Points, in no order, along strands that fork and pass close to each other.
In the rows, zero is written as 128.
Two points are linked if the straight distance between their rows is under 112. Some points are linked to none.
q_458: [122 160 148 119 107 165  95 144 126 143 156 110 111  85 132 143 115 102
 114  93 141 142 162 105 177 144 131  80 158 174 148]
q_628: [150 114 106 133  79 110 148  85 139 117 140 144 123 168 150  97 162 151
 156 192  92  98 138 157 107 105 104 161 105  49 107]
q_140: [121 167 102 139  89 149 139 152 155 135 120  89 100 113  96 128 106 126
 119 104 148 129 159 127 149 131 168  91 150 160 152]
q_110: [116 127 199  93 203 135 134 132 124  91 152 171 146 109 115 126 126 112
 103 112 159 120 126 107 188 163 102 122 167 186 167]
q_351: [ 94 119 132 118 153 136 156 116 162 121 139  94 131 157 165 125 139 121
 150 190 111  95 147 181 104 138 111 139 163 132 164]
q_491: [149 149 120 140 123 132 174 109 118 158 158 132  99 138 158 131 132 145
 103 174 110 150 161 142 134 101 105 123 116  99 138]
q_121: [122 129  80 188 105 119 109 149 108 140  93  81  89  95 126 130 125 150
 138  87 108 125 143 119 120 131 161 109 121 105  86]
q_120: [134 168 153 139 103 108 109 112 120 158 160 129 138 110 159 178 141 106
  74 147 129 197 124  80 132 150 101 164 140 160 157]
q_493: [171  70 110 137 104 117 130  98  99 118 173 159 149 165 112  79  94 140
 173 109 130  88 145 145 113 100 131 167 122  80 148]
q_594: [154  83 151 138 146 184 159 102 125 130 121 142  66  92 144 116 120 138
 114 115  78  94 153 139 179 100  91 105 109 106  89]
q_34: [135 116 135 137  94  85 160  82 126 128 131 140 109 130 131 113 154 141
 123 206  93 112 116 153 121  82 120 151  77  51  91]
q_897: [104 153 108 130 130 102 128 129 138 161  98 138 122 156 109 130 163 147
 100 204 152 189 120 136 121 139 175  98  97 168 147]
q_308: [125  99 120  90 105 153  75 159 119  90 197 177 155 116 166 147 132 101
 165  72 129 102 167 104 140  94 104 148 168 167 118]
q_929: [110 139 131 123 119 121 121 142 147 104 144 122 148 161 107 106 113 142
 168 105 176  92 119 171 118 130 140 111 147 137 150]
q_554: [130  85 106  99 124 149 168 139 136 130 119 144 129 149 184 146 140 141
 160 126 122 123 162 148  74 107  67 162 159  90 173]
q_653: [143 104 149 149 196 140 116 118 102 135  67 141 137  87 105 146 106 128
 107  53 120 144 115 100 119 145 137 120 105 117  74]
q_75: [ 96 128  58 147  76 118 131 132 139 167  99 134 113 129 190 145 165 138
 123 193  83 171 155 145  94  94 147 142 108 136 126]
q_301: [137 111 137 115 104 165 115 101 144 124 161 127 111 115  91  98 109 134
 162 150 130  83 167 159 188 112 145  57 123 133 128]
q_405: [154 191 136 134  64 145  75 100 129 104 176 122 165 159  68 113 119  96
 154 141 169 107 125 105 171 163 173 119 140 154 172]
q_654: [163 123 147 161 164 139 130 113  89 153  73 121 103  87 116 131  97 145
  88  87  99 143 111  95 130 116 119 129  95 102  84]
q_205: [117 164 149 109 141 141 154 125 156 140 159 101 122 125 135 140 129 120
 106 149 143 136 146 140 162 156 121  89 153 168 184]
q_675: [154 137 119 129 132 103 170 163 107 176 133 165 127 138 126 143 127 159
  91 137 170 188 154 109 111 138 118 128 120 107 187]
q_787: [123 165 186 145 102 121 128  86 103 133 157 141 141 131 108 131 132 140
  98 144 158 137 108 105 192 173 106 125 128 128 170]
q_50: [153 142 142 106 121 144 186  77 131 168 188 117 112 134 156 132 141 113
 104 218  94 154 147 135 166  95  95 129 117 108 142]
q_128: [201 121 166  92 119 143 125 128  92 131 148 172 157 110 147 130 102 121
 108  77 118 153 128  61 182 125  80 173 123 112 133]
q_273: [137 174  32 120  53 136 145 171 141 145 155  94 102 115 144 150 138 121
  90 134 101 182 193 107 145 122 135 132 133 147 140]
q_64: [175 131 152 137  86 102  98  93 104 121 181 123 165 154  72 103 122 126
 144 128 164 106  95 113 152 140 146 155 112  98 137]
q_39: [115 137 111  77 128 135  92 139 122  98 166 150 168 122 171 159 122  93
 138  70 132 123 118 131 103  99  69 184 169 151 155]
q_439: [157 130 141 157 117  97 164 141  93 151 111 145 101 131 108 119 122 157
  95 141 131 155 109 125 114 100 125 136  92  67  99]
q_883: [120 148 151 155 109  93 126  80 106 167 121 125 108 113 133 130 145 124
  81 206  89 152  95 134 132  86 140 132  78 116  93]
q_932: [ 73 127 108 107 176 155 130 181 176 105 129 147 109 104 108 146 118 118
 138  92 161 102 149 177 106 138 127  84 165 195 130]
q_890: [ 89 141  88 138  80 118 144 126 151 132  95 114 123 147 177 139 170 134
 133 189 105 136 128 162  55 123 152 143 135 130 128]
q_934: [119 128  79 129 106 158 163 147 161 142 105  95  92 136 124 122 111 151
 125 124 129 116 185 164 136 124 144  79 142 134 145]
q_961: [137  94 183  68 185 138 128 137 128  97 166 171 162 135 126 125 120 110
 136  95 148 130 130 113 156 135 104 154 149 172 144]
q_936: [156 125 139 107 107 155  82 158 116 108 177 169 131 127 107 104 123 123
 154  90 175 119 169  96 154 130 141  95 153 144 154]
q_844: [121 150 133 124  80  51 119 145 118 103 123 151 131 167  95 126 150 127
  92 151 154 188 100 127  92 143 168 126 101 111 157]
q_482: [ 78 148 107 184 137 108 110 115 154 140  81  81 130 129 168 150 160 120
 145 191  97 142  85 154  98 141 163 145 123 158  91]
q_829: [114 158  52 147  61  89 145 181 123 144 118 104  96 147 117 132 144 124
  99 124 121 187 156 108 119 118 172 102  93 146 118]
q_637: [ 78 120 136 151 178 149 122 124 158  82  85 101 123 107 116 118 118 113
 150 112 117  61 109 182 117 170 150  97 166 145  90]
q_371: [178 126 153  81 131 135 125 131  93 130 163 180 166 139 148 147 112 125
 117  83 158 166 137  72 134 146  68 188 145 122 175]
q_696: [175  77 172 106 145 162 147 134 110  88  98 186 143 131 142 107  82 147
 132  74 104 110 126 123 145 120 110 146  91  80  64]
q_808: [ 99 140  69 127  68 109 127 163 121 120 123 106 112 128 169 144 141 131
 128 104  99 135 157 120  72 119 103 162 157  96 139]
q_386: [ 97 149  49 161 153 120 120 177 126 147  78  89 125 139 102 155 133 132
 153 107 169 156  84 123 104 138 169 119 125 144 103]
q_221: [146  89 122 114 100 134  78 122 109  77 187 154 145 130 149 112 111 106
 181  64 112  96 161 110 134 102 120 171 150 128 118]
q_944: [166  97 170 127 123 144 128 101  93 106  93 137 120  95 131  99  94 141
 132  72  83 102 102 112 159 102 102 142 108  65  61]
q_400: [148  92 192 131 123 152 111  95 127 110 104 128 109  78 103 103  96 136
 133  92 103  92 121 113 182 108 125 100 111  99  63]
q_648: [119 134 115 162 160  82 130 151 101 141  88 122 121 138  79 133 126 149
 123 106 175 166  80 128  76 146 176 120 119  96 100]
q_42: [145  98 137 106 172 154 196 152 120 156 131 155 123 142 155 127 106 160
 128 136 127 159 153 142 105 107  82 133 124  83 168]
q_85: [ 73 168  99 168 203 114 111 152 143 125  77  88 145 130  94 146 137 106
 160 144 129 115  58 171  87 159 166 135 146 156 108]
q_134: [122 119  98 168 175 101 123 154  93 159  82 116 126 116 107 146 144 161
 162 124 144 183  79 110  94 126 156 138  94 105  76]
q_629: [108 124 194 112 202 141 100 128 132  85 117 131 147  94 104 131 106 114
 124  61 142 105  91 130 148 150 127 123 163 161  74]
q_126: [166 108 134  94 136 141 114  88 111 124 215 146 158 157 109 113 104 102
 152 128 153 127 156 116 168 139 126 138 136 166 178]
q_347: [ 91 211  51 151 162 127 110 178 157 136  96  73 132 127  96 172 143  99
 139 127 148 153  83 110 150 140 136  95 129 228 135]
q_334: [151 123 186 121 127 117  85 130  96  94 111 135 145 123  85 105 108 134
 157  39 158  90  97 122 121 127 157 122 135  91  77]
q_866: [ 80 135  85 133 139 159  93 155 144 127 125 112  97  80 156 167 113 101
 123  76 109 119 144 123 133 131 115  95 148 214 114]
q_112: [122 149 176 120 193  79 148 139 124 110 112 137 182 156 112 135 128 133
 108 139 184 151  82 133  77 149 130 164 134 111 150]
q_772: [ 98  89 146 103 218 158 161 152 163 139 117 137 123 114 131 146 123 138
 116 113 155 134 157 159 113 136 117  94 139 157 140]
q_438: [114 168 140 115 120 171 115 130 157 126 163 103 119 115 114 140 125  91
 101 126 131 125 167 130 205 149 144  66 166 199 176]
q_239: [145 124 134 168 136 116 154 104 112 175  92 158  96 119 129 124 138 156
  99 191 107 162 100 130 121  84 146 130  59  89  91]
q_359: [ 75 133  71 118 209 150 128 173 157 147  99 124 112 111 112 164 121 120
 141 107 163 136 129 171  98 142 119  86 141 187 145]
q_798: [135 158 119 170  82  88 115 129 107 164 125 114  99 116 127 145 138 125
  83 130 115 173 110  94 140 130 144 126 104 120 110]
q_354: [122 181 177 150  88 110 116  91  97 129 146 154 161 129 133 150 151 129
  76 141 139 187 117  82 176 179 108 153 151 139 158]
q_265: [133 134 154  94 173 116 137  98 132 112 198 100 167 172 105 115 123 119
 140 197 142  90 109 153 173 151 129 141 140 159 194]
q_52: [118 154  64 130  58  99 138 173 128 151 164 113 110 112 166 147 135 136
 110 107  98 171 184 112 106 102 123 148 129 114 143]
q_167: [103 112 186 141 156  99 143  88 130 134 116 105 156 131 105 117 125 146
 111 199 125 123  60 150 103 129 142 135 114 101 113]
q_825: [116 117  86 128  72 120  90 200  88 113 143 128 121  83 160 103 133 132
 151  43 109 111 185 103 105 118 115 142 147 101 136]
q_361: [ 77 135  92 157 206 138 110 135 149 112  83 112 130 120  96 149 120 107
 149  99 127 106  91 177  96 163 147 106 155 171  97]
q_995: [124  95 101 103 164 159 182 146 143 131 108 136 112 135 169 134 124 168
 138 136 141 136 190 160  77 120  79 112 147 104 163]
q_28: [116  88 197 110 152 176 111 127 158 119 184 139 117 100 122 121 125 125
 122 125 125 111 150 106 199 132 123  72 145 187 103]
q_632: [117 115 182 135 126 112 139  80 131 118 111 117 169 143 173 114 145 128
 135 176  94 110  66 138  94 132 100 206 138  87 112]
q_307: [122 118  67 186  98 110 137 112 133 168  68  95  80 136 141 118 149 152
 134 184  86 124 130 152  96 124 148 118  98 101  80]
q_227: [138 185 140 123 103 131 106  91 147 106 197  91 165 153  99 126 125  91
 146 157 138 109 118 138 196 168 151 135 148 166 183]
q_975: [132 126 165 102 142 141 182  91 138 151 184 110 151 151 153 119 136 134
 130 239 105 130 135 150 156 115 119 139 121 114 173]
q_257: [102  70  71 143 142 138 133 162 144 120  73 139  75 105 142 134 142 149
 159  77 121 100 179 138  79 146 129 109 145 110 119]
q_181: [126 129  82 142  90 137 162 106 134 175 129 126 108 123 209 155 166 138
 119 185  68 159 180 131  93 102 106 155 136 123 128]
q_591: [131  91 146 143  99 155 104 137 126 110 135 138  77  86 157 112 117 131
 159  83  84  95 188 120 164 106 117 103 144 111  96]
q_819: [167 132 128  70 133 125 100 119 101 115 179 153 191 145 156 152 117  90
 135  84 138 134 108  89 125 119  81 209 155 154 159]
q_817: [153 158 165 134 100 111 119 112 111 148 155 111 125 122 137 128 126 134
 109 130 111 157 110 109 142 121 121 140 131 103 125]
q_303: [103 148  63 153 153 119 141 163 145 160  74  96 109 161  84 132 150 153
 153 155 167 178 100 137 129 138 176  79  89 145 106]
q_286: [133 115  76 170  86 114 149 123 133 138  64  82  80 132 160 124 164 149
 149 138  93  87 146 136  82 150 138 131 129  82 102]
q_245: [166  97 140 140 117 149 148  88 136 134  87 117  80 129 179 109 159 139
 146 143  81  67 133 122  98 139  84 151 138  73 123]
q_659: [ 94 113 130 142 125 142  79 180 123  88  99 141 103  80 121 149 124 115
 147  34 123  95 129 118  93 121 147 122 171 143  49]
q_760: [124 104 144 150 199 161 164  99 126 155  96 117 118 122 136 130 122 147
 120 141 104 129 131 146 114 120 118 109 120 126 129]
q_343: [176  89 178 104 137 168 131  83 114 129 171 166 117 101  90 104  98 111
 129 137 117 105 133 111 214 111 103 110  99 131 115]
q_352: [145 172 116 133  76 109 144 106 132 150 151 149 100 137 120 133 163 133
  64 194 135 198 148 122 165 150 138 105 109 131 157]
q_169: [122 114  91 146  76 115 109 162 109 108 108 123 119 103 183 130 135 135
 153  50 102 102 148 115  69 121  95 163 153  93 123]
q_251: [101 162  88 141 131 132 151 157 154 162  86  93 118 161  78 132 137 138
 106 169 169 161 129 145 129 150 178  81 109 179 147]
q_750: [155 113 158 111 112 126 107  89 119 105 164 115 158 150 114 114 108 118
 152 111 138 101 106 133 147 121 124 146 138 124 133]
q_98: [110  95  95 137 115 132  93 147 104 119  88 119 101  72 188 152 137 123
 132  35  85 110 145 101  90 120 102 157 155 129  92]
q_414: [122 170  65 156  63  86  93 151 102 145 132 107  98 120 128 143 155 114
  83 122  98 206 131  80 132 123 166 131  86 141 126]
q_381: [155 109  77 104  95 171  87 110 119  99 200 139 164 155  85  84  95 107
 166 123 123  98 201 150 114 117 184 111 152 138 166]
q_43: [123 156  92 129  65  61 126 156 125 119 101 128  99 157  88 122 153 129
  84 137 129 189 117 120 112 136 202 102  95 118 129]
q_550: [ 84 169  52 114 159 128 105 177 152 162 101 126 149 124 154 180 164 130
 149 165 147 176  80 125  88 117 125 147 128 190 146]
q_590: [205 122 167 107 107 132 102 126  79 111 161 182 140 113 118  92 108 136
 133  67 118 116 130  77 168 112 128 155 111  97 120]
q_518: [114 177 138  98  80  73 114 120 158  92 135 138 154 163 132 138 175  90
  95 172 134 190 102 143  99 141 169 138 114 126 174]
q_282: [132 108 153 108 140 141 110 160 124 123 135 160 125 104 113 127 122 136
 125  58 168 136 158 101 139 139 125 100 154 143 144]
q_153: [112 115  95 144  96 164 129 103 173 114  96  98  81 120 182 140 145 102
 144 123  83  86 185 155 134 148 122 103 172 146 128]
q_813: [127  96 174 132 139 121 101  97 119  85 113 123 147 119  88  89 112 138
 163  79 133  58  83 159 124 129 146 128 127  93  74]
q_296: [185  98 183 114 139 130 100 138  98 104 124 181 164 124  86  88  99 142
 136  58 146 100 116  84 145 119 141 129 118  99 107]
q_288: [129 171 140 111  95 111 160  89 139 160 157 146 122 142 132 110 165 113
  62 231 120 193 147 145 139 108 142 106  98 115 153]
q_10: [ 96 142 104 164 137 102 112 121 126 156  82 107 126 134 141 148 143 138
 149 154 129 169  79 134  83 125 162 138  96 140  89]
q_545: [141  76 134 100 129 150 133 136 123 106 109 153 134 143 201 138 139 125
 158 114 100 100 135 119  80 116  65 184 160  93 134]
q_222: [147  74 158  92 161 147 119  90  98 119 198 167 174 162  70  88  96  91
 138 126 151  79 134 129 149 145 150 136 125 167 172]
q_393: [179 123 184 105 170 146 171 133 102 142 102 164 138 113 134 128  83 144
  97 109 133 145 110  87 150 141 101 137 106 102 127]
q_841: [151  86 162  79 183 164 159 136 120  91  83 162 179 136 151 144  87 134
 118  77 110 123 104 121 119 135 106 154 113  99  76]
q_88: [115 115 160 113 116 177 100 139 132 119 193 133 104  98 151 126 120 117
 138 112 127 128 186 115 181 113 116  77 158 176 124]
q_574: [128 135 182  92 211 118 126 129 119  82 115 151 198 113 115 125 113 113
 113  62 138 109  75 125 120 139 133 151 161 139  99]
q_40: [107 152 163 128 126  59 134 141 115 115 113 144 156 168 102 141 146 133
 102 140 193 174  69 141  61 152 157 152 117 100 132]
q_54: [104 126 160 146 140 124 102 105 150  85 102  92 131 123  91 109 110 112
 164 103 141  58  80 180 123 148 152 105 155 113 102]
q_909: [133  93  86 141 109 129 141 145 137 125  76 123  78 117 177 106 154 139
 158  85  90  77 180 132  74 149 123 120 150  78 113]
q_736: [113  97 149 120 149 138 135  95 162  98 106 113 126 151 159 124 156 119
 169 151 116  53 121 174 102 163 101 142 171 112 142]
q_473: [161 140 183 122  87  65 112  77 121 119 160 148 137 127  78 108 146 115
  95 180 144 144  89 115 165 117 114 136  79  76 121]
q_500: [152 101 165 105 146 109 162 102 140 131 151 136 160 181 108 114 122 146
 130 186 163 126  98 151 117 111 105 159 102  90 153]
q_384: [146 133 169 100 164 116 158 108 122 136 178 121 170 183 123 119 133 136
 123 178 164 133 120 137 146 157 116 147 121 128 187]
q_385: [107 122 124 138 123 150 172  97 156 172 113 124 127 128 206 139 173 130
 137 200  82 119 146 142  76 124 104 155 151 117 145]
q_451: [107 181 109 143  94 100 116 125 157 129 132  78 142 151 135 152 146  98
  88 159 122 171 108 129 130 140 167 114 112 188 131]
q_305: [178 123 182 122 117  95 141  74 112 124 138 153 153 148  65  97 110 128
 116 177 159 121  69 104 162 129  99 155  81  76 122]
q_158: [136 156 120 130 130 110 161 128 118 187 133 154  96 137 133 145 135 150
  66 188 148 197 154 105 140 130 116 110  93 135 171]
q_445: [ 85 102  71 127 131 151 142 176 160 110 102 129 103 117 136 143 119 130
 147  80 146 107 164 166  82 132 121 100 164 154 135]
q_95: [118 123  34 152 124  94 173 194  86 172 105 119  88 119 143 113 130 168
 120 130 107 155 172 116  91 110 122 132  84 106 113]
q_481: [102 177 139 122 128 122 135 120 155 134 157  75 130 142 134 144 136 117
  91 198 120 156 114 151 142 148 146 112 129 159 163]
q_900: [126 140  82 185  80 118 140 109 101 148 101  91  73 107 130 123 132 152
 116 146  87 125 139 140 135 113 145 107  94  95  75]
q_38: [155 129 138 130 117  89 145 190  93 154 119 174 132 127 110 125 126 153
 101  81 176 165 142  77 114 146 104 151 122  95 167]
q_781: [173 112 157 118 153 161 180 142 106 145 111 163 127 124 161 135  99 138
 104 127 117 148 126 125 119 102  83 163  92  71 139]
q_37: [ 76 174 149 141 140 105 114 100 166 137 130  71 149 133 127 139 148 107
  84 228  92 131  91 159 153 139 183 122 124 173 134]
q_229: [122 107 111 136  93 149 118 126 134 125 135 105  87 105 173 145 124 125
 129  97  79 108 176 141 130 127 101 112 156 127 130]
q_471: [157 110  97 100 103 171  92 137 124 104 208 166 138 145 109 107 107 129
 170 116 151 109 213 112 153 118 165  91 136 155 150]
q_529: [156 115 157 127 131 101 174 120 124 143 135 135 114 148 103 106 123 156
 120 168 150 127 120 149 117  94 104 135  86  61 134]
q_797: [106 151  76 140 100  99 104 138 119 137  70 147 111 162 109 127 184 135
 100 183 147 216 107 104 145 145 186  86  79 163 140]
q_440: [140  59 195 108 164 171 141 144 142 103 149 159 117 111  98 108 103 141
 136 112 143  98 137 114 175 121 113 108 111 137  74]
q_683: [159  82 197 114 160 147 119 142 115 108 131 187 130 119  70  90 107 153
 142  86 182  87 130 103 154 125 149  90 119 113  78]
q_69: [ 78 108 116 122 150 163 110 164 173 105 147 137 109  92 147 155 117 109
 132  99 133 103 183 150 136 128 103  89 170 199 125]
q_497: [105 129 127 130 123 137 196 102 158 170 127 134 118 157 175 120 150 151
 129 227 101 130 142 177  93 104 120 129 125 112 132]
q_203: [137 131 118  86 107 123 154  69 161 125 203 120 170 166 133 107 142 132
 139 237 109 144 134 165 142 111 127 155  99 119 158]
q_218: [ 91 145  60 111 204 149 132 179 138 173  92 114 142 126 134 168 132 140
 152 156 160 155 112 147  91 128 123 120 137 179 151]
q_851: [ 95  81 171 119 212 145 156 129 164  89 117 143 132 130 135 130 118 135
 130 107 136  96 138 163 117 132 113 109 153 138 109]
q_444: [136 124 173 136 141 103 168  83 127 146 116 112 137 116  87 113 115 146
 105 192 138 115  83 136 131 102 101 111  91  72 106]
q_601: [109  90 159 135 191 143 138 105 133 113  76 118 137 120 137 131 117 127
 135 115 117 103 109 159  99 134 118 127 135 106 103]
q_640: [117 138 112 136 146 129  86 171 115 143 104 142 114  77 111 153 112 107
 120  58 162 130 128  88 126 140 141 116 156 161 141]
q_232: [111 103 189 127 161 152  98 129 145 105 149 140 120  88 109 112 119 121
 129  99 151  93 125 114 164 128 142  95 143 163  82]
q_634: [105 157  34 147 124  89 118 203 127 137  86 114 121 159  91 163 151 133
 127 122 166 185 100  99  92 138 168 113 106 158 128]
q_551: [128 142 153 104 154 128 113 112 142 105 190 124 173 155 117 124 123  94
 143 133 145 106 118 135 181 153 130 133 151 175 189]
q_68: [178 116 186 118 140 127 132  90 103 143 149 153 140 138  76 103 106 127
 124 154 138 105 101 110 199 134  94 124  93 103 148]
q_325: [ 83 162 103 124 150 102  96 151 147 181 111 148 142 131 162 166 170 115
 111 178 155 207  90 108 104 125 144 148 112 178 154]
q_894: [136 139 129 128  85 114 111 174 103 127 161 131 122 114 136 123 123 129
 136  57 129 136 143 105 121 115 132 148 153  97 143]
q_859: [178 118 144 133 115 121 132 131  99 133 142 135 105 109  83  78 106 149
 142 110 130  80 131 115 154  84 123 121  89  56 120]
q_172: [128 138 195  98 217 109 148 120 128 103 105 136 183 139  94 124 103 127
 110 113 165 116  75 128 124 169 133 139 143 121 136]
q_469: [ 88 142  45 181 112 143 130 150 153 128  50  73  94 135 128 137 129 127
 158 112 121 108 140 151 106 145 149 105 149 166 101]
q_194: [107  86 166 116 197 150 139 112 133  92  69 155 159 122 129 137 115 128
 135  63 106 108 110 141  93 140 111 146 130 112  58]
q_837: [148  76 126 157 128 168 148  91 139 127  91 121  74  98 163 117 138 137
 140 117  71  83 161 135 124 132  90 110 132  90  97]
q_744: [ 86  97  69 138 108 143  80 193 122  98 120 140  90  70 161 143 127 124
 141  32 110  95 157 107  99 114 117 123 156 150  87]
q_832: [ 78 150 128 158 153 115  96 100 150 161 107  88 140 125 165 143 152 122
 114 225  81 141  80 140 139 118 172 119  96 167 112]
q_503: [ 87 144 110 132 110 129 161 121 168 120  99  80 136 165 162 129 143 130
 134 197 127 118 143 192  91 143 148 121 149 145 142]
q_937: [123 145  92 161 122 136 104 150 114 154 104  98 114 102 139 160 108 135
 134  75 130 133 122 111 113 122 137 125 141 144 113]
q_599: [166 158 121 133  65 117  71 138  89 117 177 133 150 121 104 111 122 111
 157  77 144 125 139  85 138 137 152 140 151 109 157]
q_424: [156 102 131 146 101 143 137 155 102 119 142 143  89 105 125  78 118 148
 142  83 113  93 179 126 151  93 119 107 114  78 112]
q_641: [158  56 110 113 103 141 104 150 114  91 153 167 135 127 171 116 131 133
 172  60  93  82 177 109 119 105  90 169 156 111 104]
q_494: [148  74 124 129 109 123 146 138 112  95 128 150 135 154 124  89 111 157
 171  93 142  75 148 149 109 116 107 132 120  75 131]
q_349: [ 90 181  59 139 178 151  93 164 160 159  89  71 124 108 147 176 145 121
 153 134 118 152 102 129 150 128 120 108 138 212 123]
q_220: [ 92 135  71 157 116 166 126 127 193 120  63  75  96 129 166 139 139 105
 146 142  91  79 154 163 108 159 135  94 163 177 111]
q_752: [183 147 195 117 135 121 141 118  89 141 117 159 146 132 127 130 102 147
  85 136 122 145  77  86 142 128  91 176  86  73 114]
q_738: [103 162 132 109  99  85 109 136 144 141 129 137 153 129 164 159 167  96
  96 169 122 199  97 121  91 122 155 154 115 148 157]
q_764: [115 119 171 133 163 129 139  94 158 103 100 115 151 148 186 128 163 124
 159 181  81  77  88 149  85 149 116 172 171 106 134]
q_90: [129 139  89 151 116 140 160 137 129 173 121 113  90 117 150 130 119 151
 105 131 117 151 174 132 114 116 118  98 118 122 137]
q_467: [116 146 124  91 117 137 119 159 144  96 156 123 141 135 136 136 118 106
 163  98 147 105 139 163 128 126 109 115 168 167 158]
q_698: [116 154 136 107 124 135 141 147 174 101 135  96 137 161  65  98 108 131
 149 137 182  85 126 182 152 147 165  80 137 152 173]
q_156: [110 182  78 145  74 142 129 146 157 135 124  76 115 141 123 150 130  95
 102 130 126 150 147 135 141 127 162 115 142 189 143]
q_531: [170  96 140 129 100 134 164  94 123 130 108 153 118 160 173 111 140 139
 154 149  77  88 125 136  93 112  77 177 119  45 121]
q_33: [141  60 159  76 180 157 126 110 119  92 181 184 178 157 101 115  94 102
 146 116 144  99 137 116 165 133 123 160 126 206 142]
q_602: [ 95 189  28 137 127 114 114 198 150 148  74 110 127 158  84 166 167 116
 130 125 170 188  77  85 136 131 148 116 115 209 138]
q_776: [168 187 114 123  53 140  86 153 122  97 168 121 148 147  82 109 140 115
 152 107 165 120 158  96 156 132 186 117 153 127 157]
q_593: [124 130 119 155 136  78 128 174  79 131  92 119 122 120 103 141 114 152
 115  51 152 162  83  94  69 136 158 152 122  87  97]
q_700: [133 146 167 122 122 125 112  79 124 122 168  88 137 124 158 127 120 112
 125 121 129 126 121 129 158 131 107 146 147 136 146]
q_834: [115 122 178 137 154 126 142  88 119 153  93 108 160 116 150 125 134 133
 118 185  82 132  73 128  96 110 136 172 111  99  96]
q_379: [112 151 182 133 146 128 115 116 115 111 152 153 148 119  99 134 130 122
 105 123 182 134 117 102 181 194 113 108 152 164 180]
q_97: [134 126 100 100 135 118 148  78 144 108 218 101 170 186 119 112 118 111
 157 202 138 113 138 158 141 134 132 166 125 149 180]
q_946: [111 146 128 116 117 115 173  90 156 158 143 119 124 137 131 111 159 133
  93 252 101 145 134 163 118  90 147 113  91 106 122]
q_56: [160 105  68 128  75 126 118 112 120 111 190 140 171 170 103  90  95 128
 176 118 127 100 179 144 106 121 163 158 131  98 169]
q_82: [102 128 102  86 114 148  88 156 150  80 178 164 148 132 161 147 127  96
 164  82 136  94 154 152 111 113  74 157 181 182 145]
q_44: [137 130 148 133 163 108 119 141  97 128  81 142 142 105 103 147 107 133
 118  33 147 135  94  98 101 130 136 148 139 107  94]
q_530: [151 138 161 134  69  79 109  80 137 129 164 102 144 142  70 108 127 123
 131 170 151 110  86 132 146 120 141 126  90  89 110]
q_152: [172 122 177 142 102 120 114 102  97 133 128 121 118  75  62  96  93 127
 116 110 124  89  99 100 176 106 131 107  92  74  80]
q_706: [158 106 167 116 128 172 137  84 115 132 163 137  88  99 149 119 117 108
 116 125  79 112 147 109 216  90  84 118  97 124 109]
q_320: [141 122 139 172 173 134 142  95 105 175 102 107  87 103 119 120 114 148
 118 129 113 137 118 119 137 121 116  96  96 112  97]
q_786: [170 132 196 127 124  82 136 102  93 130 118 173 158 145  83 116 117 144
  88 130 168 147  79  94 143 139 119 168  98  71 123]
q_327: [112 166  60 133 135 156  77 139 138 162 118  77 111  97 158 172 126 107
 122  97 124 151 129 115 160 112 117 108 130 203 135]

A fork is a point with three links, a tip a point with one. Leave the first point through the second and follow the links. Name the first fork or tip that comes.
q_251; q_303: q_932
q_900; q_121: q_494
q_305; q_473: q_844
q_203; q_975: q_481
q_866; q_327: q_797
q_158; q_352: q_529
q_120; q_354: q_551
q_696; q_944: q_469

A fork is a point with three links. Follow the links from the first point to the second and name the forks in between, in order.
q_961; q_574: q_551 > q_265 > q_481 > q_232
q_738; q_683: q_844 > q_232
q_221; q_85: q_82 > q_296
q_44; q_866: q_481 > q_232 > q_844 > q_932
